Each row is a point on a landscape with many peaks, with its height.
A climber steps from a point to the highest of its 2 nearest points, and stops where none of them is higher. Distance is the straight distance between rows; heights are no part of it.
reke: [ 81 151 161  78 144 113 157 159 188 113 171 231 102 178  52 154 100 199
 149 132  96 114 105  91 125 113 104 153 110 119 144 158 118 161 102 115
  89 133  84 118 153 156  73  92 105 157 127  77 142  94 171 109 117 140
 167 188 172 125  97 153 120 134 102 138 166 125 129]  h=718
Simi: [ 95 117  82 133  93 171 143 174  91 135 131 165  98  96 104 126  98 122
 142 137 126 135 129 126 113 114 137 154 131 108 125 144 105 165 107 104
  84 129  93  71 154 165 179 156 128 155  93 100 106 141 109 105 126 139
 120 129 125 117 134 110 118 136 108 134 114 140 159]  h=849
Tek: [167  48  82 165 147 158 177 152 100 119 162 147 138 101 114  95 144  81
 121 147 111 173 133 115 121 113 118 119 149 136 136 117 116 120 111  99
 138 188 149 102 125 141 178 118 147 109 143 142  75 151 146  87 118 203
 167 153 139 115 107 151 140  73 157 165 108 174 124]  h=369
Laf: [140 137 101 126  99 137 115 161  77 148 140 142  60  64 153 120 123 133
 139 129 171 104  89 173 163 109 151 132 152 115 150 112 123 130 159 100
  99  46 140  74 160 159 210 115 129 133  92 120 155 134  95 132 129  88
  96 116  86 149 124  79 113 174 118 163 128 113 121]  h=561
legu: [131 130 139 106 129 164  77 198 104 152 152 139  88  63 110 125 103 138
 135 121 151 109 110 156 146 130 126 137 152 109 129 149 145 140 141 125
 119  81 110 112 185 191 161 138 118 129 119 129 131 158 107 126 111 111
 143 137 110  93  94  92  75 159 121 188 153 122 131]  h=562
binom: [115 126 118 133  82 117 117 123  95 177 126  97 116  64 148 122 159 145
 122 104 142 110 127 120 124 112 136 128 153 110 126 122 113 121 169 145
 125  79 157 105 108 142 171 119 126 123 116 114 147  99 105 127 129  96
  91 103  80 147 167 123 137 171 120 129  80 102 122]  h=544
Femi: [105 151 163  77 166  94 139 135 217  96 160 221 115 192  59 162 111 184
 147 132 106 101 106  91 159 113  87 151 116 126 121 166 131 151 116  98
 130 134  93 142 143 120  59  78 107 125 160  77 144  94 174 118 107 143
 174 192 179 132  85 152 133 109 110 127 171 117 106]  h=687
Nunu: [ 89 136 140 103 121 130 114 117 176 127 109 130 145 182 116 135 112 160
 133 140 102 154 158 123 101 142 122 130  90 133 100 161 133 140  89 108
 147 135 115 159  98  66  67 143 139 115 129 117 120 132 134 151 118 143
 120 147 147 110 123 124 130 128 116  89 126 121 146]  h=555
bim: [145 110  85 160 147 116 163  69  93 139 113  64 144  72 180 115 118  70
 108 129 168 112 115 129 122 109 103  81 158 125 156  46 109 102 122 106
 163 125 181 102  97 141 177 120 119 163 115 131 144 130 103 134 179 103
  97 113 105 185 157 160 135 119 160 156 120 154 118]  h=238
vifa: [ 64 163 131 110 111 155 104 123 139  96  90 132 127 183 117 115  77 167
 135 128 125 120 137 129 134 135 120 126 111 121 106 134 124 151  95 103
 106 109 117 148 125 106 102 135 124 138  89 110 134 127  87 165 133  91
  67 137 122 122 130 103 132 137  89 104 147  83 151]  h=503
rifot: [202 101 125 157 106  86 139 120 141 108 122  93 162 164 183 170 208  77
 123 138 125 209 123 156  91 165 162 110 118 215 116  99 173 107 144 161
 188 194 150 172 112  90 108 150 125 113 150 195  96 170 185 139  93 176
 155 135 180 138 126 140 143 121 145  74 115 148 127]  h=748
Kazig: [167  73  68 168 146 127 175  91 102 129 134  76 152  58 181 101 114  63
 113 126 169 127 112 127 125 100 119  68 150 135 155  65  93  90 114 110
 154 147 184  94 109 142 197  79 130 141 123 133 160 128  94 134 163 111
 112 125 113 174 149 171 130 102 160 192 116 156 112]  h=259
Rezan: [159 147 139 108 166 151  78 168 131 145 148 131 120 119 120 117 123 123
 127 121 138 108 113 133 151 143 117 144 146 114 103 155 163 140 152 133
 161 128 129 173 170 147 124 155 126  92 172 152 104 146 129 104 102 134
 170 119 139  69 105 120  93 124 143 152 132 139 123]  h=523
suk: [ 79 171 137  96  59 137  96 167 153 134 134 147 126 154 108 137 121 199
 127 117 120 146 149 117 103 157 136 124 131 135  97 166 145 147 130 145
 134 124 100 160 133 112  77 126 131 101 140 131 111 157 137 154  88  94
 104 125 135  68 150 115 127 159 115  95 138  66 155]  h=481
vudes: [137 163 177 124 114 106  82 121 104 175 123  83 149  71 147 159 162 167
 105  92 138 100 124 137 142 139 143 132 150 113 117 176 153  99 200 207
 129  64 141 152 119 161 125 132 129 114 142 131 167 137 118 132 100  74
 138  96  79 124 139 105 115 156 133 138 107  78  99]  h=355
nati: [167  83  78 143  90 115 150 147  92 177 152 127  84  37 153 112 149 118
 135 112 160 140  99 147 116  86 141 103 139 120 143 131  83  98 159 122
 128  97 156  62 131 157 220  61 149 108 123 106 175 105  91 104 116 119
 126 106  81 141 133 143 111 142 136 186 105 133 107]  h=509
Dedi: [145  97  95 150 117 120 146 116  96 155 164 102 128  72 144 116 140 113
 123 118 122 107 143 100 107  94 138 125 134 115 130 117  94 117 134 142
 120 130 136 103 113 134 147 122 139 121 128 112 135  91 114 101 143 137
 139 101 124 123 140 150 117 134 151 154  97 143 119]  h=456
fadi: [113 147 116 129  74 169  86 141 101 131 108  97 113 113 151 101 111 148
 124 118 139 135 106 136 137 139 146 125 140 112 104 125 133 155 134 114
 136 102 129 136 139 132 157 147 129 121 107 118 117 150  89 154 100  78
  84 115  90  88 148 101 124 185 113 113 114  78 143]  h=529
zadu: [ 91 151 128 121  98 118 130 102 101 159  89  93 113 100 144 123 134 143
 121 116 145 100 128 125 127 123 124 126 154 106 134  99 111 128 155 121
 121  78 159 118  95 130 150 135 110 138 100 119 144 107  99 141 152  82
  70 112  83 167 170 113 150 163 108 111  87 100 125]  h=522
mas: [118 163 167  75 199  94 118 137 197 109 135 197 126 198  69 129 120 153
 146 129 114  93 140 104 164 119  82 150 114 129 116 161 140 140 124 103
 130 137 103 160 140 107  59 110 114 103 175 118 136  98 159 107 112 145
 163 168 166 122  94 139 133  84 117 116 159 136 105]  h=653
sovak: [150  74  99 154  64 100 148 100 113 167 134  67 162  42 161 132 159  84
 102  91 144 166 125 101  81 126 134  82 156 143 126 119  91  84 158 153
 187 136 180 117  83 143 173  77 138 142 129 122 155 117 135 134 126 125
 113 103  73 139 193 178 133 141 133 117  87 119 116]  h=616
Kon: [116  96 132 139 175 144 169  97 139 115 138 141 141 178 106 101 128 130
 130 145 102 127 148 104 109  84 133 147  68 104 157 113  87 131  76  94
  83 180 116  89 110 113  98 138 148 148 129 100 113  73 128 123 168 168
 160 150 145 175 116 154 149  96 120 132 127 181 141]  h=63
niz: [ 72 153 170  77  85 106 118 156 122 152 147 148 106 118  80 142 147 208
 126 121 108  91 146  94 117 103 138 141 128 112 149 154 105 118 171 174
  66  66 105 107 124 141  86  93 109 121 115 117 166  82 143 137 111 105
 114 161 113 148 128 118 136 176  97 139 126  76 117]  h=426
Neb: [ 80 198 125 123 124 141 165 147 110  43 125 217  92 166  99 144  70 118
 150 150 147  79 108 148 167 131 142 140  98 112 155 115 111 156 114 104
  34  80  89  79 181 159 142 138 127 205  65 113 151 122 119 158 173 107
  77 115 144 164 127 104 133 120  89 118 185 118 146]  h=757
sukis: [ 73 152 142  90 150 148  80 106 195  85 104 166 137 234  75  87 118 136
 151 129 139 164 135 156 130 145  95 136  92 150  87 164 165 166  37  85
 160 170 106 139 143 111 118 110 117 111 154 130 105 173 103 153 100 119
  98 126 152  89 102 110 124  97 101  70 173 131 187]  h=749
vul: [150 151 133 105 158 129 100 172 157 140 152 157 112 139 113 116 144 117
 136 129 147 138 105 126 144 151 106 156 164 133  99 149 172 144 135 121
 161 159 109 177 168 144 115 154 112  90 190 157  85 161 152  96 100 158
 173 131 150  68 105 122 116 118 142 122 130 161 125]  h=490
zefub: [ 78 138 114 142 157 179 151 144 137  83 107 195 126 178  88 122  81 126
 150 146 125 115 131 133 141 119 120 163  92 119 128 153 108 170  65  85
  76 161  93  87 160 158 143 171 136 178  96 111 102 132 110 124 146 157
 113 124 144 151 119 120 128 100  96 110 141 164 167]  h=746
fepo: [187 118 149 141 140  86 114 117 118 160 161  94 147  85 154 153 159 133
 114 112 105  84 126 122 133 127 135 129 153 133 128 139 130  95 192 197
 149 116 139 158 127 138 118 139 143 112 168 155 146 106 163  97 121 125
 190  85 128  98 117 137 110 126 168 156 114 128  94]  h=384
kuz: [188  95 118 164 102 140 121 145 116 162 159 103 124  82 163 126 144 115
 116 119 112 158 112 126 122 138 143 103 140 124 109 141 138 119 167 150
 187 144 154 150 127 124 144 129 153 114 140 137 126 144 136 117 106 154
 158 106 119  80 126 155 104 132 166 154 102 129 109]  h=381
rud: [ 99 145 166  89  97 101 100 146  97 167 149 119 113  83  99 141 167 193
 119 109 125  77 147 107 129 103 139 146 143 118 144 151 115 111 179 184
  74  55 117 103 121 158 115 110 117 116 125 126 169  91 128 127 114  95
 114 128  97 148 129 108 122 177 116 139 111  91 119]  h=410
Nuf: [ 70 168 128 137 152 161 175 144 148  47 106 235 117 193  85 144  63 124
 156 153 135  98 106 145 159 132 135 151  80 114 153 145 103 172  92  93
  52 146  82  67 189 173 143 156 147 214  72 106 136 128 115 155 166 128
 105 114 149 177 121 127 132  91  88 114 175 151 154]  h=791
varoz: [ 72 167 161 106 160 132 147  95 125 106  94 141 100 141 104 143  86 161
 135 131 137  70 128 121 160 118 116 143 111  84 152 111  97 136 149 115
  62  70 121 123 126 119  85  95 112 156  92  95 168  91  84 142 180  87
  93 152 120 183 119 112 139 123  99 140 138 102 106]  h=688
sok: [146  68  94 153 139 159 163 153 122 126 148 161 120 119 114 103 153  95
 127 152 115 187 121 126 124 135 103 144 156 143 122 129 136 136 104  94
 143 185 126 124 132 143 157 145 129 117 152 141  48 178 151  80 109 214
 167 159 135  99 102 130 147  88 150 128 101 184 134]  h=408
muf: [123 112  71 146 125 166 168 142  78 117 133 164 105  93 120 123 100 101
 142 147 142 112 130 125 119  97 142 148 110 103 137 123  88 154 104  98
  77 139  99  51 153 154 182 151 138 150 100 105 115 120 106 101 153 140
 135 109 140 150 128 125 123 112 120 151 118 158 142]  h=808
bib: [124 146  78 150 140 151 174 113  83  98 127 153 103 112 143 124  87 101
 142 153 160  91 122 141 143 107 144 140 109 100 149  95  88 148 107  88
  61 108 101  62 143 134 176 154 137 165  92 113 118 106 103 130 182 122
 102  94 127 176 133 115 135 115 123 130 132 152 140]  h=768
sazu: [171 114 125 159  85 144 101 143 112 173 146  95 112  61 169 121 142 136
 115 109 129 155 101 139 128 130 147 104 139 105 105 151 134 122 180 151
 179 110 157 137 125 137 159 127 153 122 129 123 140 139 113 134 101 119
 140 100  91  85 137 144 103 154 149 149 101 102 107]  h=357
dekal: [141 108 119 118 166 161 122 195 116 152 148 160  96  67 106 108  99 113
 146 136 137 102 114 140 149 123 116 151 142 110 138 138 130 144 131 110
 116 124 107 108 184 183 168 144 126 120 146 142 104 134 126  85 132 145
 176 134 135 105  92 106  86 118 131 193 141 162 133]  h=526
vik: [ 92 170 131 127 138 155 110  89 133 100  70 109 135 183 138 119  65 133
 130 144 135 118 125 148 149 146 114 127 111 122 118 103 132 151  91  93
 113 102 123 152 112  98 109 150 120 145  86 122 125 131  83 167 153  91
  62 121 114 135 120 101 134 127 116  98 157 107 147]  h=484
tinam: [136  96 103 150  75 100 132 106 109 183 117  79 135  41 167 123 170 113
 113  90 154 143 112 114 112 115 131  98 161 120 128 125 105  97 173 142
 178 102 186 108  94 148 195  91 135 133 132 114 159 110 118 130 130 100
 101  92  62 154 193 158 141 159 129 126  77 109 116]  h=578
piti: [204  74 113 167  87 116 136 116 132 122 131  70 173 131 180 162 186  75
 115 136 110 217 122 143  84 181 155 100 116 190 120 109 161 104 145 167
 197 183 158 171  99 105 120 129 135 130 137 174 103 165 171 143  94 170
 153 135 159 122 146 154 119 124 154  84 111 137 137]  h=843
Gevo: [145 131 105 146  89 173 110 118  96 122  96  85 100 109 175  92  90 124
 120 136 147 145  76 160 147 137 150 105 142 112 113  89 128 154 125  84
 153  94 136 122 131 124 187 145 123 140  91 119 110 153  89 158 118  76
  82 113  76 102 135  97 122 176 126 107 122  92 129]  h=549
panip: [ 75 170 147  93  76 127 105 195 146 146 164 176 108 138  86 148 120 201
 126 116 116 129 148 103 107 134 116 138 147 133 116 165 133 148 133 157
 105 106  87 144 142 147  81 127 117 117 123 127 128 135 146 131  96 114
 114 149 138  87 135 122 114 167 117 119 147  87 150]  h=462
vede: [ 92 134 124 119 107 135 135 144 121 152 149 141 112 124 107 129 120 163
 129 128 104 113 153  98 103 108 133 145 115 109 125 143 100 144 125 129
  93 116 109 116 114 118 101 144 132 132 110 105 131  89 128 118 126 135
 120 131 134 117 139 132 123 146 121 124 108 126 136]  h=455
Sazi: [179  55  78 168 156 139 172 109 103 114 157  84 172  70 157  90 127  65
 119 121 144 128 131 108 125  97 131  87 138 136 156  75  96  92 112 120
 136 179 170  94 116 141 187  79 143 114 142 139 136 114 108 117 151 137
 135 139 139 154 134 172 131  84 168 206 113 160 116]  h=287
noz: [ 90 168  98 140 116 162 150 135 101  75 114 172  99 152 127 128  69 119
 141 152 145  97 114 146 154 120 143 143 111 109 136 109 105 159 102  86
  58  94  95  89 151 142 161 161 127 184  69 115 121 123 103 150 161 112
  70 107 122 149 131  96 131 133 103 102 151 127 149]  h=735
Rifod: [ 62 154 153  87  96 122 126 162 148 130 146 175 110 149  82 143 107 202
 134 121  99 108 147  90 117 110 125 141 112 108 129 162 109 139 137 142
  90  97 101 130 131 119  74 107 122 131 110  97 152  94 135 133 112 117
 116 170 140 123 125 128 130 157 101 132 137  86 126]  h=443
nufaz: [152 100 126 147 152 113 134 118 129 132 142 106 161 149 141 119 160  99
 116 137 101 141 158 104 109 130 126 129 116 144 125 116 132 124 106 134
 147 168 140 151  98  93 100 158 142 115 142 143 103 115 151 112 131 183
 145 136 152 123 126 146 132 111 151 116 103 166 133]  h=129
lom: [148 136 183 100 183  48 137  90 192 110  91 124 164 188 145 149 162  97
 133 144 105 152 160 133 122 137 124 134  92 153 136 135 162  86 130 128
 161 171 136 171 105  44  61 139 128  96 180 148 131 121 181 131 134 175
 165 175 166 160  91 136 184 108 131 104 148 147  98]  h=556
Fusez: [159 103  75 173 137 195 145 105 105  87  83  97 133 140 169 101  70  80
 122 181 130 156  86 173 146 140 126 111 121 124 131  71 121 149  65  73
 124 127 119  98 120 120 188 166 132 159  84 136  73 156 113 151 128 129
  96 117  92 142 104  98 115 116 135  98 159 148 151]  h=598
fopez: [123 114 111 139 161 149 148 158 128 128 152 172 124 138  98 107 136 115
 135 144 118 133 132 106 130 121 107 160 133 127 120 142 130 150  89 104
 116 173 104 120 139 141 134 164 128 124 152 133  76 136 148  79 124 195
 156 137 146 108 110 132 132 104 138 123 109 186 147]  h=448
rivu: [186 145 167 141 141  83 121 103 134 156 127  97 160 118 166 169 150 126
 113 107 109 107 142 133 127 152 150 126 148 139 117 155 156  87 192 202
 157 130 140 184 120 119  94 153 133 113 163 161 150 124 169 102 122 123
 184  84 135  97 135 140 132 131 155 135 112 116  92]  h=356
pez: [171  89 123 160 157 106 135  88 110 147 135  53 172  72 178 112 144  79
 117 103 121 110 137 110 135 127 124  89 144 132 143 103 140  91 156 171
 176 158 183 145 115 135 156 121 143 132 150 147 158 118 132 118 155 125
 155 116 133 132 144 169 129 107 168 189 103 146 101]  h=241
pava: [201  62  99 170  54 136 138 124 124 140 140  73 155  89 176 154 160  94
 105 124 112 217 111 125  83 173 157  81 133 169 112 125 131 100 164 167
 203 163 152 151  90 112 129 108 151 137 130 148 114 159 157 148  96 159
 141 116 112 105 170 166 109 128 157  92 102 118 123]  h=738
Sal: [116 189 143 122 131 107 127 112  80 135 113 116  86 100 141 143 145 144
 118 125 170  72  80 164 191 140 121 136 178 107 169  87 145 118 164 118
  92  18 155 128 123 145 170 105  96 136 101 124 151 144 109 137 154  52
  58 111  67 167 162  64 156 168 128 119 110  95 121]  h=603
zezol: [168 114 125 141 112  76 141 131 166 113 112 134 129 191 147 169 213 108
 134 146 128 191 122 151  81 139 143 128 119 228 102 109 143 124 118 134
 177 196 117 153  98  65  74 170 125 100 149 187  95 177 190 142  92 176
 153 137 169 145 109 122 155 122 132  57 121 158 119]  h=660
lumul: [133 130 136 121 118  91 132 123 185 129 119 142 136 188 128 161 163 139
 130 150 104 171 145 130  89 146 133 130 104 176 101 140 140 126 107 123
 164 163 111 159  90  55  59 157 137 101 146 149 106 145 174 139 111 166
 147 138 164 120 119 131 143 127 136  72 120 144 127]  h=599
Sapa: [ 72 152 141 112 154 153 147 119 132 101 121 172 105 165  99 130  85 163
 146 135 123  86 133 112 140 104 130 148  86  94 139 133  97 152 117 102
  61 109 111 100 138 127  93 126 129 164  92  91 154  80  98 138 170 117
 111 150 138 167 115 128 132 120  95 138 142 122 129]  h=717
Sodul: [156 123  97 161 129 187 119 105 100 107  87  85 118 128 179  93  73 101
 121 155 142 144  81 163 152 142 137 106 130 117 118  75 133 155  96  79
 153 113 131 123 129 114 176 160 125 142  89 127  94 156  94 151 131 103
  90 113  92 112 115 103 118 147 139 111 142 124 139]  h=570
Dokov: [117  89 129 132 126 125 185  97 145 129 157 144 125 165  98 127 134 148
 116 153  83 147 136  89  73  83 148 138  82 110 154 122  69 127  91 106
  90 174  99  88  86 102  81 112 140 147 119  80 106  69 156 125 146 167
 178 155 144 147 131 159 151 116 124 114 115 170 132]  h=81
temog: [104 156 133 113  84 164  71 138 121 124 117 103 131 140 131 115 115 161
 119 112 133 147 127 132 119 160 146 126 126 120  89 153 155 156 129 131
 153 123 114 157 142 123 113 145 132 101 138 124 115 169 100 153  90  80
 103 108 123  60 143 112 118 173 123 107 126  72 149]  h=507
fadeb: [ 73 168 149  91  84 152  60 198 100 106 145 151 103 124  94 121 115 170
 134 116 153 114 134 130 139 130 116 135 161 119 120 144 151 138 119 153
  89  80  99 127 186 193 131 117  97 123 103 125 143 165 102 144 105  84
  82 150 106 102 136  92 102 180  90 148 177  66 153]  h=615
lam: [ 80 126 102 124  95 161 132 128 124 122 104 121 125 152 118 117  96 155
 134 141 110 138 143 114 102 121 129 133  99 119 113 130  96 144  97 100
  96 123 110 107 104 113 124 157 134 152  83 106 109 101 109 143 132 127
  87 136 113 138 147 114 126 139  94  98 106 127 158]  h=478
vebop: [108 150 154  92  88 154  47 192  89 136 153 125  97  84 108 129 133 169
 127 118 157 112 117 142 148 127 131 133 166 118 127 154 154 128 148 154
 106  60 116 112 178 193 149 125 111 119 113 125 144 166 105 150  96  87
 103 144  88 108 120  90  96 190 109 162 154  78 135]  h=592
lud: [136 172 177  82 190  97 104 122 169 131 105 147 151 184 104 150 118 145
 132 123 113  91 169 128 154 143 109 140 114 128 106 169 153 118 155 141
 140 125 118 187 133  85  56 117 114  82 172 132 151 118 142 118 110 118
 159 140 164 109 113 129 128  89 126 118 145 111  97]  h=606
Reb: [144  90 131 154 173 114 140  98 129 129 124  75 194 149 146 103 165  75
 115 136 104 147 163 110 103 130 111 124  97 134 152  80 132 112  90 130
 137 178 162 137  88  96 115 152 140 129 140 146 106 106 137 126 146 177
 136 161 152 174 129 149 135  93 145 134 121 172 141]  h=157
vov: [143 163 115 111 123 113 116 136  68 129 144 140  68  79 143 138 141 133
 134 139 182  79  76 183 193 127 145 136 167 125 175  99 146 114 162 111
  75   4 146  86 152 154 204  99 113 136  99 126 155 138 113 136 147  73
  78 117  80 169 142  59 130 178 121 144 131 106 124]  h=580
Biv: [107 160 160  75 146  88  92  99 206 113  90 155 145 210 104 160 117 146
 147 136 131 170 165 154 134 157 132 125  77 145  90 186 182 128 107 113
 183 146 121 166 126  41  74  80 109  72 173 126 133 170 144 166 109 120
 139 132 180 102 107 126 154  90 112  69 166  94 132]  h=650
kifin: [184  68 103 170  43 118 141 119 126 161 148  82 154  50 176 148 160  97
 102 101 127 197 111 106  86 151 154  78 149 157 118 138 106  84 180 173
 200 146 165 140  86 126 154  75 152 147 132 135 139 135 154 147 111 143
 124 102  80 113 187 179 125 132 152 107  98 108 108]  h=669
tof: [213 105 148 161 126  62 154 107 139 116 131 103 163 154 183 166 186  78
 123 114 117 161 135 135 113 154 169 116 155 206 130  97 168  87 169 183
 180 199 154 175 111  99 111 147 131 125 155 195 133 132 207 125 124 169
 174 116 175 137 126 152 164 126 154 117 115 146  97]  h=715
Nizib: [158 100 123 139 143  94 144 107 107 146 170  93 132  81 139 118 155 128
 120 116 106  72 141 101 117  89 131 127 144 123 153 108 100 103 151 169
 113 125 126 114 116 142 123 117 137 109 161 128 142  71 140  86 145 125
 183  93 140 112 126 148 116 125 164 170 114 150 112]  h=425
tigom: [112 130 123 121 189 153 147 181 137 124 142 194 120 110  86  98 108 109
 154 134 135 110 118 114 155 124 103 179 138 118 139 147 137 155  96 107
  92 160  93 117 181 183 155 157 116 132 170 135  83 131 147  70 139 175
 175 145 146 120 109 119 116  98 122 149 135 185 144]  h=485
pinif: [131 108  89 172 159 189 128 107 125  83  85 107 155 179 137 104  92  95
 128 176 128 146 113 162 142 136 108 140  94 132 128  94 122 150  45  81
 100 146 117 104 117 120 161 186 140 154  92 143  70 144 107 145 132 155
  99 124 110 165 106 106 118 101 125  92 161 165 169]  h=642
zuzot: [201  76 136 173 119  82 150  89 127 133 165  68 182  77 181 140 159  73
 110  96 107 141 133 109 123 143 147  87 164 157 145 118 150  74 178 197
 194 177 180 161 107 136 154  98 145 146 157 164 170 124 172 126 141 141
 170 107 145 116 150 183 145 108 174 168 113 142  94]  h=278
Bor: [162 135 150 148  81 122  82 133 112 180 140  91 124  48 168 141 167 155
 111  94 138 140  97 144 141 134 150 116 145 107 116 174 151 103 206 186
 166  74 159 136 118 157 160 123 151 122 144 124 157 134 122 140  95  95
 139  92  68 112 142 127 113 168 140 148 102  82  98]  h=334
duzu: [ 81 161 132 103 152 165  76 122 158  88 107 156 130 211  90  90 100 132
 141 118 146 138 134 144 146 151 110 143 117 135  90 153 165 176  60  95
 149 155 102 157 158 129 118 129 114 107 141 123 109 170  92 143 112 101
  95 118 154  73 113 112 116 120 106 100 173 118 173]  h=710
pem: [143  97 134 144 113  91 159 104 146 147 146 116 143 143 135 143 157 129
 110 132  88 142 164  98  78 122 141 123 130 143 135 113  98 116 126 143
 138 157 120 140  75  83  73 140 143 122 130 124 120  88 171 125 135 164
 157 126 151 125 141 150 139 132 151 110 106 151 113]  h=110
dage: [200 114 154 168 104  88 141  84 127 152 132  79 170  87 190 168 155  96
 115  96 117 155 130 133 115 155 160  96 150 148 126 148 167  76 192 210
 194 150 170 171 108 132 125 136 143 150 148 158 158 143 174 118 134 131
 172  85 129 110 157 171 143 135 155 137 106 115  94]  h=317
mos: [ 76 171 148  91 120 158  73 193 129  96 145 172 116 151  75 123  98 159
 148 109 148 114 143 133 143 141  98 137 159 126 114 144 159 156  86 147
  97  98  93 143 198 199 117 112  87 128 109 116 134 167  99 131 119  86
 103 148 141  92 135 105  87 150  88 149 199  84 160]  h=640
Zesi: [135 175 155  95 183 135  74 141 132 132 123 134 143 159 107 130 116 138
 129 117 131  81 154 129 155 139 110 145 127 123  98 156 155 137 145 147
 136 111 124 183 152 127  86 145 109  89 159 137 134 130 117 116 110 106
 145 122 147  89 122 118 106 107 127 132 145 115 120]  h=566
tabin: [ 99 118 129 151 169 144 140  73 155 120  75  88 157 177 133 125  97 109
 125 162 116 137 140 143 114 126  91 133  84 110 156  79 103 125  77  88
 109 134 142 117  87  93 100 162 135 166 100 123 117  98 102 158 179 145
 107 151 122 206 116 128 130 103 122 118 153 159 148]  h=29
bof: [ 72 168 142  97 135 160  86 157 167  90 135 181 124 191  73  99 104 147
 152 104 149 138 141 141 143 158  99 145 149 129  94 159 175 179  62 120
 137 146  92 164 186 168 118 103  90 109 146 116 115 176  97 132 112  91
 109 133 161  61 132 108 102 126  97 118 186 104 172]  h=677
neru: [135  89 119 139  92  94 185  98 139 139 168 125 122 135 111 135 154 137
 104 133  83 148 143  84  57  92 155 122 130 134 157  97  58 117 120 136
 105 167 105 102  74 100  79 101 141 126 120 101 112  63 167 121 140 154
 178 129 143 128 150 159 155 130 147 111 106 156 117]  h=96
lif: [ 67 153 145  96 135 140 100 120 183 101 102 155 142 193  93 132  84 174
 145 127 113 131 153 122 139 135 109 130  98 121  98 171 141 150  94 103
 135 123 121 159 124  82  75 105 129 116 116  96 146 127 103 161 122 113
  98 156 149 117 113 120 130 113  99 111 156  86 141]  h=525
peri: [116 104 108 155 169 152 165  82 119 117 116 114 148 159 128 107 111 111
 124 149 126 118 147 119 109 100 122 133  85 103 158  84  83 126  81  95
  81 157 127  85 103 115 119 153 142 157 108 115 112  84 108 136 186 149
 126 128 133 197 128 146 140 100 125 134 129 173 144]  h=46
keni: [160  82  71 154 105 137 158 138  83 153 158 118 110  51 146 114 129 102
 130 123 142 130 123 123 112  88 140 110 138 117 134 123  81 115 136 118
 122 128 143  73 130 146 193  94 144 116 117 106 140 110  99  93 129 138
 137 111 112 129 130 148 114 127 146 174  98 142 117]  h=482
tor: [105 113 102 155 171 190 133 127 134  83  94 159 142 182 101 104  98 104
 142 155 126 136 126 146 145 122 108 161  97 130 124 135 121 160  49  80
  99 171 107  95 142 143 155 182 142 156 109 132  72 152 111 121 131 177
 112 129 126 153 110 112 132  94 113 103 139 179 171]  h=697
Padi: [ 66 154 150  91 143 141 154 168 138 107 151 215 101 163  67 133  91 171
 157 128 109 102 126 105 123 104 124 152  90 107 148 153 110 166  96 124
  58 127  89  88 172 175 104 124 110 176 101  96 156  95 125 109 143 130
 139 163 160 145 113 138 110 128  85 146 160 131 147]  h=758
getis: [157  98 150 142 189  91 140  84 118 126 121  57 194 124 154 100 161  68
 121 111 103 111 167 102 122 131 124 109 127 138 165  75 155  93 131 159
 153 185 176 150 101 116 124 142 145 124 167 161 131 105 153 116 166 154
 153 146 155 157 139 160 148  93 165 167 117 162 119]  h=197
pido: [150 104  98 133  61 136 113 180  90 184 135 134  61  51 145 108 156 142
 137 117 160 153  93 167 133 104 149 115 148 116 144 136 108 126 171 106
 131  76 155  62 140 158 236  82 147 115 103 114 151 123  98 125  94 106
  98 118  62 138 143 114 117 168 116 158 101 100 124]  h=538
Gono: [178 142 171 116 179  54 134  97 151 119 102  95 174 170 169 145 172  85
 127 125 110 146 164 137 126 154 141 119 115 169 135 120 182  74 156 170
 163 177 158 188 118  82  87 159 126 100 174 181 125 131 185 113 130 167
 167 137 171 136 120 145 171 115 144 111 122 147 104]  h=623
Girof: [133 150 176  86 170  66 119  89 198 120  72 132 161 187 134 176 130 118
 139 149 119 161 168 151 129 155 128 130  81 148 111 174 175  98 123 124
 173 151 130 175 114  35  62 113 114  82 175 136 136 149 160 145 128 149
 154 156 173 134 102 132 174 105 117  86 153 119 110]  h=604
fovaf: [ 92 185 168 104 150 102 131 107  95 136  97 110  91 103 115 151 142 158
 115 116 160  54 114 146 172 135 113 138 156 102 164 100 117 118 173 142
  67  31 135 127 119 147 123  95  97 131  99 126 177 130  93 129 159  55
  73 126  84 187 146  72 138 145 115 135 116 101 106]  h=632
Rovo: [120 152 180  98 148  99  99 122 109 163 131 104 141  99 111 156 145 174
 110 110 119  60 153 122 135 119 122 141 134 116 131 157 120 105 178 189
  95  69 115 149 127 145  87 123 118 113 135 131 174 108 122 114 110  87
 146 117 107 124 119 106 103 137 136 143 124  99 102]  h=385
Vokug: [188  57  91 166 154 143 161 145 105 126 166 108 149  87 141  86 139  82
 120 129 116 140 126 109 137 109 132  95 141 135 139 103 119 103 134 122
 150 180 167 116 125 132 179 101 160 100 151 151 116 126 135 101 130 174
 154 140 138 118 116 159 121  78 172 200 105 164 111]  h=326
Gunar: [ 63 162 178  97 145 110 145  96 120 137  79 115  96 112 104 148 124 168
 121 115 135  61 131 122 155 119 114 142 134  81 165 113  97 119 175 138
  73  65 126 131 114 130  93  81 104 136 104 107 186 105  91 134 162  67
  98 152 102 193 130  99 143 137  98 140 113  97  94]  h=662
mar: [104 177 155  71 161 104  80 110 190 106 109 161 136 226  87 111 135 140
 147 125 143 159 161 149 143 148 113 128  92 144  85 173 188 147  95 105
 180 157 115 162 146  81  90  94 103  73 182 136 124 174 127 155  98 114
 125 119 179  80 113 126 141  83 109  73 168 120 147]  h=689
rulu: [173  93 108 157 102 136 137 162 127 156 168 134 108 104 132 143 156 121
 118 130 116 163 111 119 114 141 132 131 169 146 109 133 133 140 151 136
 168 165 123 153 127 127 126 146 142 106 145 144  96 153 164 103 102 177
 166 112 136  78 118 147 115 129 169 128 106 149 115]  h=411
tel: [178 122 120 135 126 111 124 162 151 133 143 143 105 148 142 138 179 107
 122 131 143 176  87 132 127 151 127 136 172 169  96 120 164 137 155 128
 187 189 120 177 146 115 111 160 124  95 179 175  82 180 173 105  92 180
 177 122 156  88  95 133 138 122 159 104 108 163 107]  h=447
zug: [ 96 159 133 131 136 136 130  77 114 135  68  76 134 136 154 125  89 127
 116 140 135 114 133 142 131 140 105 119 132 111 135  78 123 135 117 103
 133  93 145 142  91 106 115 161 114 156  87 121 131 124  90 154 168  94
  71 115  98 163 138 116 144 136 126 102 124 122 130]  h=493

Two climbers start at each pair of points below. Name the first point that both come to, or write never.
zug, vifa -> piti
Kon, sok -> never
zuzot, Kazig -> never
lom, Nunu -> rifot
Vokug, Reb -> never

Call two points neighbours if one is among the 2 nearest of the other. Go from one point of each pair to the other, from neighbour to neighbour, staying as high as possible. Name the lowest point that can't be avoided.
Padi, Simi -> Bor
Simi, Nuf -> noz
piti, sukis -> lom

Where does a climber stop that starts at each point below?
tel -> Padi
peri -> Padi
vede -> piti
pido -> Padi
fadi -> Nuf
getis -> Padi
vik -> piti
Rovo -> Nuf
fadeb -> sukis
